Each scene shows the same named points in several views. A view is turned or mirrored, shifted and resized as a whole, has a little noise and may leave points out.

Scene 1
View 1
<23>: [ 35 -12  -1  -8 -26   4   7  24  26 -19  16 -11  -4  10  24  -6  18 -19
  10  -6  10  -1  14  13  16 -13 -20  22 -20 -21 -19  10 -43 -31  -1   6
   0  30 -67 -39  -1  42   8  -6  -8  -8   9  13   1 -26 -30   6 -26 -33
  32  32  -5 -32]
<182>: [  3  19  31 -15 -25  -8   6  28  14  -4  28   7 -62   3  41  -9 -17 -13
  16 -22  28  34   6   2  34 -34  -4  10 -18   4  11 -19  -6 -27   0  11
   5  -9  -1 -30 -23  29   4   0  -1 -22  -7 -12   2  11 -17  27 -26 -26
   1  26  28 -18]
<114>: [  9  34  26 -26 -20 -28 -17  29  37 -12   6   2 -11 -15  15 -24  -2 -39
  -6 -40  42  41  23 -18  29 -14 -36  32  -6  -3  -6 -28 -50 -49   0  -3
  27  46 -53 -41 -17  39  -1  14 -15 -23  12  18  23  17 -39  10 -46   0
  -6  -3  13 -12]
<91>: [ 23  -8  10  -9 -26  10  17  27  11 -14  27  -4 -48  19  44   0   5  -6
  22  -2  10   3   8  15  25 -30   1   6 -29  -9   0   4  -9 -16  -1  12
 -14 -13 -12 -26 -10  31  11  -8   3 -12  -4  -7  -9 -15 -12  21 -18 -38
  25  38  13 -27]
<175>: [ 22  -7  18 -26 -17   8 -10  20  10  -9  26  -7 -49  -5  37  -5   0 -10
  21  -2  23  18  10 -16  26 -32  10   2 -36 -10  10   0 -15 -21  10   3
  -7  -1 -10 -11  -8  20  16  10  10 -13 -12 -17   7   8 -14  19 -36 -28
  16  20  17  -6]
<128>: [ 19   0  23 -11 -26   3   7  28   6 -15  28  -2 -48  15  35  -3  -3  -9
  16 -11  15  15  10  12  26 -32  -5  11 -28   0   4  -6 -13 -25  -3  11
 -11 -11 -15 -28 -23  34   4  -3   2 -16  -5  -5  -7  -8 -14  21 -28 -29
  17  37  19 -24]
<126>: [ -2  21  26 -24 -17 -15  -7  13  24   2  21   3 -44 -24  40  -7 -25 -11
  14  -9  21  48  -3 -31  37 -20   8   4 -17  -4  13  -1  -9 -20  15   5
   8   3 -12 -16   7  13  14  12  -1 -19 -14 -11  32  22 -21  18 -18 -26
  -5  -6  15  -5]
<134>: [ 41 -26   6 -30  -8  12 -23   5  24  -8  13 -26  -8 -19  29  -1  22 -19
  19  10  18   8  12 -31  17 -11   7   3 -50 -25  -8  22 -41 -19  19  -5
  -1  28 -44   3  19  14  26  16  11  -9  -5  -1  21  -1 -20  -2 -38 -29
  28  12  -2   2]
<225>: [  7  18  15 -26  -6 -19 -18   5  40   0   3  -5   2 -37  18 -14 -10 -26
   1 -10  28  44   4 -45  32  10 -10  18 -17 -22  -1   6 -42 -33  20  -4
  27  45 -55 -14  18  21   8  22 -11 -18   0   5  48  17 -31   3 -31 -16
  -5 -21  -3   3]
<48>: [ 23  -2  30 -46 -13   4 -30  20  11 -15  28  -6 -53 -16  35 -13   6 -24
  22 -15  44  28  19 -29  22 -47   5   3 -50   4  13 -23 -19 -26  10 -11
   1   2   1   4 -23   8  16  32  28 -18 -18 -13  11  27 -17  16 -62 -15
   3  19  31  10]
<146>: [ 30 -11  23 -31 -19  11 -17  25   8 -21  27  -6 -56   3  36 -10  10 -16
  20 -16  34  16  18  -9  18 -44   5   6 -47   3  10 -13 -17 -24   6  -2
  -8  -2  -3  -8 -25  16  16  16  23 -18 -12 -12  -4   7 -12  21 -48 -25
  14  34  27  -3]
<100>: [  9  -3  16 -11 -22  -2  11  19  19  -2  23  -2 -44  -4  41   1 -11  -8
  23   3   6  22  -6 -10  37 -17   7   3 -20 -12  13  13  -9 -12  11   7
  -7 -10 -19 -18   7  20  11  -3   1 -10  -9 -11  15   3 -16  14  -6 -38
  14  15   8 -17]
<78>: [ 13  13  14 -18 -20  -8  -3  23  32 -10  11  -2 -13 -10  30 -12   1 -20
   4 -16  21  28   9 -12  30  -8 -17  23 -13 -11   0   2 -36 -33   4   5
  12  26 -48 -30  -3  34   6   5  -7 -17   6   5  18   1 -33   9 -30 -16
   9  10   3 -22]
View 2
<146>: [ -3  13 -29 -42 -12   2 -10  -5 -11   2  10 -27  29  -4  16 -14   5 -30
 -16  12  20   3 -28   1  31  -5 -17   5  -8  24  -9  24  32  -7  -2  -9
 -12 -11  -4   1  -6   2   2 -26   8  19  19 -15   0   0  24  14 -25  12
 -26  -6  15   9]
<225>: [-11   2 -35 -17   4 -13 -15   8  -3  22   2 -17   7  23 -13   9  16 -23
  -5  11   5  -9 -35 -35  32   4   1  17 -16  -4 -15  15   4   0 -47  24
   4  22  23 -13 -37  -5  12 -29 -10  -9  -2 -15  24  13  -2  -7   9  12
 -18  -6  14 -15]
<100>: [-16  12 -27 -27   0   7  -6 -11  -1  -1   4 -15   5   6  25 -17   1   1
  -3   5   3   2 -14  10  38   8  -4  25  -6  11 -20  24  17  -1 -20   9
 -13  -4   5   1 -10  14  -6 -16  -4  18   3 -19  18  -3  18   0 -14  12
  -9 -17   5   2]
<175>: [-12  17 -33 -26  -4   3 -14  -1  -8   3   6 -21  22   6  13 -12   6 -18
 -14   3  14   1 -22   2  39   4 -14  15 -11  11 -15  30  19  -2 -18   2
 -11   1   5  -1 -11  12   0 -23  -5  13   7 -16   5   0  21   4 -16  11
 -16  -6  16   1]
<78>: [ -1  -6 -24 -29  -5 -10  -4   2  -3  12  17 -22  -6  -1   3   3   4 -21
  -1  20   7  -7 -31 -21  22   5   1  24 -13   9 -13  10  19  -5 -28  19
  -3   3  10 -11 -27  -5   2 -25  -2   1  -4 -18  14   7   6   4  -4  12
 -15 -17   6   1]
<182>: [  3   9 -18 -26  -2   1  -6  -6 -17  -7  23 -23  10  -6  24  -9  -4 -15
 -24  14  19  -2 -26  12  43  10  -1  22 -19  13 -14  21  25  -3  -8   2
 -25 -21  -9  -1  -6  13   1 -23  -7  10  -8 -16   2   8  21  15 -22  18
 -13 -19  14  10]
<126>: [-15  17 -28 -12  10   2 -18  -2 -12   3   7 -15  20  18   6  -3   8 -13
 -17   4  12  -3 -26   1  50   9  -4  22 -13   2 -17  26   9   3 -26   8
 -16   1  10   0 -11  17   6 -25 -16   4  -6 -19  13   5  16   2 -13  16
 -13  -9  21  -5]
<114>: [ 18 -20 -12 -30  -5 -30  -4  10 -18  19  35 -27 -15  -6 -18  26   2 -46
 -23  36  15 -20 -54 -42  22   7  15  25 -27   6  -7  -1  20  -7 -30  25
 -10   0   0 -17 -42 -12   9 -40 -12 -16 -26 -14   9  22  -9  13   4  17
  -9 -17  10  -4]
<48>: [  1  11 -28 -38 -20  -8 -20   5 -21  13  11 -33  46  -3   4  -1  13 -53
 -34  11  35   0 -42  -8  32 -10 -21  -1 -11  20  -7  27  30  -3  -7 -16
 -12  -9  -3  -3  -7  -2  19 -40   4   7  19 -11 -10   6  18  13 -24  10
 -34   8  28   3]
<128>: [ -2   5 -19 -37 -10   4   0  -8  -7  -4  16 -21   2 -14  27 -13 -10 -12
  -9  17  15  -1 -19   8  30   6  -7  21  -8  22 -13  18  33  -6  -3   3
 -19 -17 -10  -3  -8   8  -9 -16   4  21   4 -15   3  -1  22  12 -20  13
 -12 -22   6  14]
<91>: [ -5   7 -26 -44  -8   6   3 -14  -2  -5  12 -19  -4 -12  33 -19  -7  -6
  -1  11  11   6 -11  10  25   2  -6  19  -8  22 -15  13  29  -4  -7   6
 -15 -11  -4  -3 -10   8 -11 -13   7  26  13 -20  11  -3  21   7 -17  11
 -14 -22  -1  17]
<23>: [  5 -12 -26 -50 -15 -12   6  -5   4   7  12 -23 -21 -17  15  -5  -4 -16
  13  26   2  -1 -22 -29   6   4  -4  20  -9  21 -10   0  30  -9 -22  24
  -3   3   4 -14 -36 -10 -12 -14  15  20   6 -18  18  -5   0  -4  -2   5
 -14 -27 -12  12]
<134>: [-15   7 -41 -39 -12  -2  -9  -3   7  22  -7 -21  18   7  11 -12  13 -18
  16   5   2   9 -20 -24  14  -7 -20   2   1  15 -15  21  19   0 -31   7
  11  18  26  -9 -28  -5  -4 -21  13  21  33 -16  21  -6   9 -12  -1   3
 -28  -3   3  -3]
View 3
<134>: [ 23 -10  -8 -13   1 -15 -10 -11  -6  10  28  -2 -11   1  16  -2   7  11
 -36 -24 -20  -8 -23  17  56  12 -15 -26 -25 -15  24  42   2  18   0  11
  10  24  18 -28 -10  17  22 -37   4 -23  20  -3   1   0 -13  12  14 -28
  26  -4   9   7]
<78>: [  3 -32  -2  -9   1  -4 -17  -9   1   7  19  10  -3  -7 -13   1  10   1
 -18 -11 -32  -8 -46  18  35  13 -14 -16 -13 -27  16  34   8  -7 -10  27
 -11 -14  15 -12   5  10  -2 -17   0 -12  21 -16  -1   5  -7  23   5 -19
  -1   0  11  -9]
<126>: [ -2 -21   4 -30  -4 -16   4  -9 -12 -11  21  10  -3 -17  -2 -18  13  -7
  -7  -1 -21  -8 -22  18  23  20 -15 -28 -22 -17  10  32 -16   0   6  23
 -24 -29  26 -16 -18   3 -13  -5   6 -14   2 -13  22  -9 -13   9   5   8
  -1 -24  10  -1]
<175>: [  3 -23   2 -18   7 -20 -12 -11 -16 -12  30  12  -1  -5   5 -11  12 -10
  -8   0 -30 -12 -14  18  26  16 -16 -20 -23 -10   8  22 -13   5  10  14
 -15 -11  27 -16 -14   5  -6 -16   8 -16   7 -15  19  -7 -14  11   5  -4
  10 -21   7   7]
<225>: [  8 -21  -7 -24 -26  -6   8 -10   9  18  11  -1  -2 -26 -20 -15   0   6
 -34 -22 -19  -9 -47  11  55  21  -8 -39 -23 -37  18  61  10  -5  -9  27
 -10 -13  25 -24  -7  18 -15 -14  -3 -12  25 -12  -2   0 -10  16  16  -1
  -2  -3  19 -11]
<48>: [  1 -33  -5  -7   7 -35 -16 -22 -15 -15  31  26  -8   6   9 -13   5 -18
  -5   0 -37  -7  -7  13  46  28 -10 -19 -35 -11   8  20  -7  -6  18  -1
  -8   9  59 -28  -6  -6 -13 -22  24 -28  16  -8  22 -10 -17  11  11  -6
  22 -18  25  30]
<182>: [ -8 -35   4 -17  10 -18 -17 -12 -13 -20  26  24  -4  -4  -4  -9  14 -16
   3  14 -36 -10 -22  16  20  22 -17 -19 -20 -13   7  18 -13  -8   9  17
 -27 -24  37 -11  -7  -4 -14  -9   8 -16   4 -17  22  -5 -15  17   4  -4
   2 -20   8   6]
<100>: [  6 -21   8 -23  10  -6 -15  -5 -15 -12  23   4  -4  -5   6  -6  18   1
  -7   2 -23  -7 -18  25  16   8 -25 -21 -12  -6  13  24 -19  13   0  23
 -13 -19   7  -7 -21   8  12 -16  -6 -10  -1 -14  13  -2 -12  11   1 -11
   3 -24  -7  -5]
<128>: [ -6 -34   7  -7  22 -12 -40  -6 -16 -16  27  26   1  12   6   7  20  -6
  10   8 -43  -7 -20  23  13   9 -23  -4 -12  -5   9   7 -11   1   4  17
 -18 -17  19  -3   1  -2  12 -12   4 -18  -1 -18   7  -3 -13  18  -3 -25
   6 -14  -4   6]
<114>: [-11 -45  -6  -3 -14 -10 -15 -15  13  12   9  26   4 -13 -35  -2   4  -4
 -16  -8 -39  -8 -67  12  46  24  -1 -18 -16 -43   9  38  24 -31  -7  24
 -19 -16  37 -13  24   3 -29  -5   9 -14  35 -19  -3   3  -7  30  10  -9
 -12  15  26  -9]
<146>: [  0 -34  -1  -6  22 -33 -29 -14 -16 -18  33  26  -4  18  11   1  13 -12
   1   7 -37  -9  -6  20  29  16 -16 -13 -21  -3   8  10  -6  -1  14   6
  -7   3  41 -18  -2  -6   1 -24  18 -26  11 -11  16  -1 -14  12   4 -15
  20 -15   9  26]
<23>: [  6 -30  -3   6  12   3 -42  -7   2  12  15   6   0   9  -2  20  15  10
 -17 -14 -41 -11 -50  24  41   0 -24  -4  -4 -16  20  29  14   0 -18  29
   3   1   2  -8  11  13  29 -27  -5 -12  20 -15 -19  11  -8  24  -1 -47
   5   9  -5  -7]
View 4
<146>: [  2 -19   6 -16  10 -33  16  -5   8   0  10  -3  -2  -9  24  17  14   4
   2  29 -14 -19  -9 -27  15 -10 -15   9   3  -7 -10  -1   8   6  25 -16
   0  13 -11  15  22 -16  23 -13   6 -22 -22  -9  -1   8  -3 -22 -13  -7
 -19 -27  43  13]
<225>: [ 15  -2  -2   2  13 -15  -7  11 -13   1   2   1  -5  -8  23   3  -7  -5
  -1   1  -9 -27  -5 -40  -5  -8   1 -29  -6   3  10  -5 -18   8   3 -44
  11 -14  24   8  15   7  16  -6  -8   0 -42 -24 -46  15   9 -19  -1  13
  -4 -15   4  19]
<48>: [-11 -19   8 -13  10 -27  15  -5  18   2  10 -11  -6  -7  24  21   9   1
  -9  26 -10 -32 -19 -38  17 -14 -15  -1   9  -2  -7  -6   7  12  17 -30
  -1   6   4  15  27 -13  13 -12  13 -24 -29 -15  -6   2  -8 -22  -4  -4
 -27 -31  42  18]
<114>: [ 30  -2  13  -2  24 -45   5  10 -21  14  -5   3  -3  -4  10   0  13   2
 -18  -8 -13 -28 -35 -48  -8 -12  -5 -25 -15  -5  -2   1 -10  18  14 -49
   9  -3  -4  34  16  -3  -4  -3 -16 -25 -49 -36 -29  30 -19 -39   0   6
  -2  -1  18   6]
<134>: [  9 -12  -2  -3  13 -17 -14   6  -2  -8   4   2   3 -10  32   6  -6  -6
  12  20 -17 -24  13 -21   6  -5  -1  -6  -7  -6  14  -4 -11   1  12 -23
   5  -4  14  -1  13 -10  34 -16  -4  -4 -29  -9 -25  19  22  -6  -9   3
  -8 -26  17  23]
<175>: [ -6 -10  -4 -12   9 -20  22  -5   3  -6  13  -5 -10  -2  18   7  16   7
   1  12  -7 -15  -5 -30   4  -4  -8  -7   1  -2  -8  -2   3   2  18 -21
   5  10   6  13  25  -7  21 -10   8  -4 -30 -13 -15  -5  -7 -25  -8   2
 -17 -23  36  17]
<23>: [ 38 -11   3  -2  25 -42  -3   6 -25   4   2  15  11   0  21 -17  11   3
  15  12 -16  -4   3 -17 -10  -2   2   1 -24 -16   3   5 -14  -4  25 -12
   9   9 -19  17   6 -19  32 -12 -26 -10 -30 -14 -19  36  11 -21 -19   5
   7  -4  20  10]
<100>: [ -1  -7 -13  -8   8 -17  20  -7  -8  -9  15  -1  -8  -1  13  -7  20   9
  11   9 -14   2   7 -20  -5   2  -3  -6  -5  -4 -11  -3   1  -6  20 -10
   8  11   2  10  15  -4  29 -10   3  10 -28  -9 -13  -9  -4 -31 -17   6
  -9 -18  31  12]
<126>: [ -8  -2 -11 -10  10 -15  26  -4  -3  -2  13  -9 -14   0  12   6  21   8
  -5  -2 -11  -9  -8 -32   0  -1  -6 -21   1   7 -13  -4   1   1  15 -26
   8   6  17  13  25   2  17  -7   7   6 -37 -22 -23 -12 -15 -37  -8  10
 -12 -13  28  16]
<91>: [ 10 -13  -6 -12  12 -32  21 -10  -5  -5  13   3   4   2  16  -8  27  13
  11  24 -15   4   5 -12  -3   3  -8  13 -12 -11 -13   2   4  -8  30   0
   4  22 -21  14  14 -19  35 -12  -2  -6 -22  -7  -4   4   0 -27 -24  -2
  -8 -15  42  12]
<182>: [ -1  -8  -5 -18  12 -31  36 -13  -1   2  11  -2  -7   3   8  -2  32  17
  -3  10 -11  -2 -21 -28   3   0 -14  -3  -9  -7 -22   4  11   2  26 -14
   3  19 -13  24  22 -11  14  -7   3 -10 -33 -15  -5  -4 -26 -40 -15   0
 -12 -12  42   9]
View 5
<114>: [  0   5 -24  26  44  19 -27   6  19  40   3  11  23  22  -4   8  14  -6
  35  25  -5  -6 -12  -5 -11 -41  11  20 -22 -34   5   6 -10 -12 -16  10
 -15  11 -13  -3   6 -24  26 -11  27   5  14  44 -17 -27  12 -23  27  10
   9 -55  12 -52]
<225>: [ 17 -29 -38  12  26   7  -2  15 -15  56  -5   9  -4  18  -6   9 -10 -16
   4  20 -25   6 -19  -5 -12 -39  -2  18 -38 -20 -15 -20  -1  23 -15  11
 -22   3   6  16   2 -11  23 -12  22   7   8  45 -13 -15 -15 -27  23  15
  11 -28  -1 -43]
<146>: [ -3   1 -19  36   3   2  -6  27  -2  17   1 -18 -31   0 -25   7   6  14
  22   9  30   1 -27   9   7  -5  21  12 -37   8   9  20   8 -33 -28  10
  17 -26 -29  15  30  11  36 -15  -1 -15  43  -6  22 -31  18   8  27 -14
  11 -16  30 -25]
<182>: [  2   6 -16  36  26   4 -10  22  -2  21 -11 -26  -8   6 -21 -10   8  17
  37  -2  33  10  -8   1  -9 -13  29   6 -22   1  18  21 -14 -19 -12   8
  18 -12 -26  28  20  -1  17  -7   4 -23  26 -20   8 -44  17  14  13   1
  29 -27  -2 -11]
<175>: [ 14 -17 -25  28   7   3  -1  29 -16  34  -8 -16 -30   5 -21   2  -3   9
  12   3  16  11 -24   5  -2 -11  20   9 -36   5   3   3   1  -4 -19  11
  12 -12 -19  33  17  10  24 -12   4 -13  32  -3  18 -29   3  -1  17   1
  22 -11   6 -18]
<100>: [  5 -17 -30  29  22  -2  -7  32 -24  29 -22 -22 -21  18 -12  -6 -13   8
   9   6  22   5  -9  12 -14 -18  18   5 -40  12   6   3  -1   0 -13  20
  15 -16   2  35  14   8  10   0   1  -8  14 -17   6 -23  -7  13   9   4
  21   1  -3  -3]
<23>: [-14  -4 -42  43  35  -1 -26  21   8  14 -15   5   1  32   4   6  -9 -19
   6  37  20 -19  -5  32 -29 -42   5  19 -43  -5   9  23  24 -16 -25  47
   2 -10   9  -4  14  -1  11   5  -4  27   6   3 -13  -4  -2   9  18  -6
 -11  -5  36 -14]
<134>: [  5 -33 -40  17   1  -5  -2  32 -19  31  -6   1 -42  16 -13  20 -19 -14
 -10  25  -3   1 -33  15  -4 -19  -1  22 -56   2  -8  -7  32   1 -30  22
  -3 -22  -2  13  21  11  27  -8   0  16  26  21   5  -6 -13  -7  26 -11
  -9   2  34 -25]
<128>: [ -3   4 -22  45  27   1 -20  31  -1  11 -18 -19 -16  17 -16  -7   0  13
  26   9  37  -4  -8  20 -14 -18  27  16 -31   9  18  28   4 -28 -19  25
  23 -15 -13  24  20   6  16  -1  -4 -11  25 -25   6 -32   9  17  12  -3
  13  -9  15  -3]
<91>: [ -5   1 -26  42  22  -5 -17  29 -12   7 -20 -23 -19  19 -16  -9  -3   8
  17  11  40  -2  -3  25 -16 -14  25  11 -39  17  21  26   8 -21 -22  32
  25 -23  -6  22  22  11  14   2 -11  -6  21 -31   3 -28   2  26  10  -5
  12   4  21   2]
<78>: [  0 -11 -31  26  34   9 -18  18   1  33  -9  -4   4  22  -5   4  -2  -8
  14  20   4  -4  -8   8 -16 -35   8  19 -36 -10   7   5   0  -5 -14  22
  -3  -2  -2  12  12  -9  14  -6  10   9  15  15  -9 -21  -3  -8  19   6
   6 -20  10 -29]
<126>: [ 17 -14 -25  19  19   6   1  20 -19  42 -13 -17 -20   8 -21  -1  -5  11
  17   0   4  16 -16  -6  -7 -16  14   7 -29  -1   0 -11 -16  11 -12   6
   3  -5 -11  38  11   3  12  -8  15 -17  18   7   7 -31  -3  -7  14  11
  30 -19 -16 -19]
View 6
<23>: [-18   1 -27  36  24 -21 -17 -11  -9  -1 -66   7  13  15  -1  -2  -8   2
 -11 -26 -23 -23 -13  12  -1  -6  11   5  -2   2  13   5   9 -22 -30  -9
  22  24 -16  -3 -27  27  17  26   1  10 -18  -3   4  12   9  15   8  27
 -35 -22  11   4]
<114>: [-28  26 -23  34  33 -11   1 -11 -20  29 -41  10  15 -19  25  18  14  -6
   3 -15  -8   2   8 -15   1 -24  -1  26  18 -13  -3  15 -46 -44 -13  18
 -16 -13 -20 -19 -32  51   3  30   2  16 -47  14  23  18   1  -8  21  39
 -16 -53 -16  -9]
<78>: [-19  18 -13  28  18 -10  -2 -12  -6  11 -44  16  18   1  11  12   5   4
  -3  -7 -21   0   0   3  -7  -7   6  15   5 -12   6   7  -9 -24 -19  15
   4   4 -13 -16 -26  37   6  25   5  10 -21  13  12  17  11   3  12  32
 -21 -24  -6 -12]
<175>: [-14  23  -2  16 -12  -4 -13   6   2  -1 -26  28   3  -1  17  24   2  15
   3  10 -11  13  -5  16  -4  -3  23   2  -7  -8  -1  15   6  -4 -13  45
  -8   0  -8 -15 -21  30 -18  16  25   8 -13  25  11  27  38   9  21  23
 -28  -4 -13 -36]
<182>: [-19  21   3  31  -4  -2 -14  11   0  17 -14  40   0   2  40  17   2  12
  -1  -2   5   4 -13   0  13 -18  25 -10  -5  -4  -8  10   2  -9  -3  47
   4  -1 -31  -7 -11  28 -24  21  23  18 -14  12  13  21  52  -1  17  22
 -26   0  -4 -27]
<128>: [-20  11  -6  34   4 -10 -21   7  -4   7 -28  32   5   6  28  11 -12  13
   1  -8   4  -9 -18   9  12 -14  30 -12 -10   2  -3   9  20 -10 -12  28
  21  12 -31   1 -11  19 -14  22  23  20 -12   8   7  16  51   4  16  20
 -34  -4   3 -20]
<91>: [-16  10  -2  30   7  -8 -12   3  -2   3 -30  32   9  16  21   5   0  12
  -8 -11 -11  -9 -16  10   5  -9  20 -11 -11  -2   5   4  16  -9 -12  23
  23  16 -27  -5 -13  25  -6  18  14  18  -3   2   5  17  43   6  10  26
 -33  -1   6 -15]
<225>: [-23  32 -17   9  12  -6  15 -24   4   4 -48  12  16 -13   1  18  19   6
  -8   8 -42  17  13   7 -34   6  -4  30  10 -18  14   7 -37 -26 -19  22
 -24  -5   5 -29 -42  52  10  20  -7   2 -22  31  16  30  -6   3  19  42
 -16 -29 -23 -22]
<146>: [-20  15  -5  26  -8 -10 -43  19  -3  -9 -32  21 -12  -2  19  28 -22  13
  11   6   4   6  -9  16  10 -13  32  -5 -15   4 -17  26  15  -9 -23  42
  -3   4 -10  -6 -22  19 -26  21  36   6 -26  20  13  18  37  19  26  18
 -39 -14 -13 -30]
<48>: [-22  20  -7  18  -8 -10 -41  16  -7 -10 -30  15 -13 -21  16  37 -13   8
  18  15   3  16   2  13   7 -11  27   6 -11   0 -19  32   1 -11 -21  52
 -18  -5  -2 -18 -31  26 -33  23  37   3 -36  35  21  27  27  16  34  16
 -29 -26 -27 -41]
<100>: [-16  17   0  18  -4  -2  -2  -4   8  -5 -29  38  11  11  16  11   9  19
  -7   7 -20   3 -11  18 -14   4  24  -9  -9  -7   7   5  11   4 -13  33
  11   7 -14  -8 -21  29  -5  16  13  13   0  17   6  24  41   6  11  22
 -30  11  -1 -27]

Which points are out of place in each view (at most two, in the order of its rows)? Write - if all are in place.
view 1: <175>
view 2: <114>, <48>
view 3: <182>
view 4: <225>
view 5: -
view 6: <91>
